Each scene shows the same named points in several views. A view is turned or mirrored, shifted and resized as a whole, has a little noise and may leave points out.

Scene 1
View 1
Q_425: [  1   6  -8  -8   5  13  10 -12   8   2  -5   5   9  12   4   7  -7]
Q_733: [ -8  11  -9   5   4  -7   0  -6 -10  10  -7  -7   5   8  -4 -10  -9]
Q_16: [  1 -17   5 -10  13  12  26 -21  -9  -4 -13   7 -17  13  -6  17 -15]
Q_814: [ -5  16 -14   4  -5   2   2 -14   1  11 -10  -1  13   9  -2   5 -15]
Q_357: [  0   9 -10  -6   1  11   8 -15   5   2  -7   6   9  11   1   9 -10]
Q_197: [  1  22 -19  -4  -1   7  -3  -7  15   7   2  -3  28   8   8  -6  -4]
Q_559: [  3   8 -11  -9   4  12   8 -11  11   2  -3   3  15  13   5   5  -7]
Q_883: [-11  13 -10   8   0 -11   0 -11 -14  13 -14  -5   3   8  -7  -3 -16]
Q_231: [ -7   7 -10  -5  11  -4   3   3  -1   6   7 -11  10  10   4 -20   0]
Q_86: [-15  -5  -1   6  10 -16  11  -9 -29   9 -15  -7 -16  10 -11  -7 -15]
Q_520: [ -6  -8  -2  -4  16  -4  13  -5 -14   2  -3  -6  -8  11  -3  -9  -7]
Q_131: [ -8   0  -5   3   7  -5   9 -13 -18   8 -15  -2 -10   8  -7   1 -14]
View 2
Q_231: [-15   8   1 -11  -9   1  -3 -18 -21   1  -6  15 -17 -13   2 -14  -9]
Q_520: [  2   7  -5 -14  -3   8 -12 -11 -21   7  -6  15   3  -3   2 -10   8]
Q_814: [-14   7 -12  -5  -5 -14 -11  -1   1   5  -2   1  -1 -16 -17  -9  -9]
Q_86: [ -2  18 -22 -14  -3   8 -17  -5 -19   9 -11  15  14  -7  -5 -14  24]
Q_559: [ -5  -4   2  -9  -3  -8  -8  -5  -2   5   4   0  -7  -9 -11  -5 -17]
Q_16: [ 20  -5  -3 -15   4  11 -20   3  -3  16   7   3  20   9  -9  -3   7]
Q_357: [ -4  -1  -2  -8  -4  -7 -12   1   1   9   4   0   0  -7 -13  -5 -14]
Q_131: [ -3  12 -17 -12  -2   3 -16  -3 -10   8  -5  10  10  -6  -7 -11  13]
Q_733: [-16  13 -15 -10  -6  -5 -10  -8 -14   5  -8  11  -5 -15  -7 -13   2]
Q_883: [-15  18 -24  -7  -6  -7 -13  -2 -11   6 -10   9   1 -18 -16 -13   6]
Q_425: [ -2  -4   3  -8  -3  -4 -10  -3  -2   8   4   1  -1  -6  -9  -2 -15]
View 3
Q_86: [  0  28  21  22  -2  15   9 -10  -7   6 -18 -14  13  -5   7  21 -13]
Q_814: [  3   0 -18  -4   7   5   0   8 -20 -21   6 -14  -5  17   1  11   3]
Q_357: [  8 -10  -3  -6   1   9  -6  -1 -18 -24  18  -7 -15   6  -2  -2   6]
Q_883: [  1  11 -23  -6   9   5   5  11 -24 -10  -4 -21   4  23   2  19  -3]
Q_520: [  2  15  13  19 -14  18   0 -10  -6 -16 -12   3   2 -14   4   3  -6]
Q_16: [ 12  -6  40  17   1  10  -8 -32  -9  -2  22 -12 -13 -10   4  -4   6]
Q_197: [  3   4 -28  -8  -4  13   1  18 -17 -32  -3   4  -6   9   0   4   0]
View 4
Q_559: [  0  -2   2  -4   9   0  -7 -21 -12  -1   4  -4  -3 -28   9   6   2]
Q_733: [  4   0  14  16   5   4  15 -10  11  -8  -3 -18   5  -5  14  18   3]
Q_16: [ 28   5  -3 -15  10 -15 -14  20   0 -10   1  28  10   4  -9 -13  -7]
Q_197: [ -6  -4   9  11   4   9   9 -27  -3  -4   1 -23   1 -25  19  17   6]
Q_357: [ 11   3   6   1  17  -8   2 -13   6 -10   0   0  -2 -12   2  10  -7]
Q_814: [ 10   4   7   2  16  -5   1 -13   7  -9   0  -4   1 -14   3   9  -6]
Q_883: [  9   4  14  16  16  -6  19 -14  22 -13  -3 -17   2   1   6  17  -7]
Q_231: [  1 -12  10  19 -13  13  12 -10  -6  -1   4 -19  12 -10  28  12  17]
Q_131: [ 20   6   9   9   8  -7  11   5  18 -16  -3  -1   9  10   1   7  -7]
Q_425: [  5  -2   1  -9  11  -3  -8 -16 -11  -2   6   1   0 -25   4   4   1]
Q_86: [ 26   2  16  17   3  -7  22  16  27 -17  -6  -1  19  27   3   9  -3]
Q_520: [17 -4  8  9 -8 -1  5 15  3 -8  0  1 16 10 13  1  7]

Which points are out of place in each view (at most two, in the order of its rows)? Write - if all are in place.
view 1: Q_197
view 2: -
view 3: Q_883
view 4: Q_357, Q_814
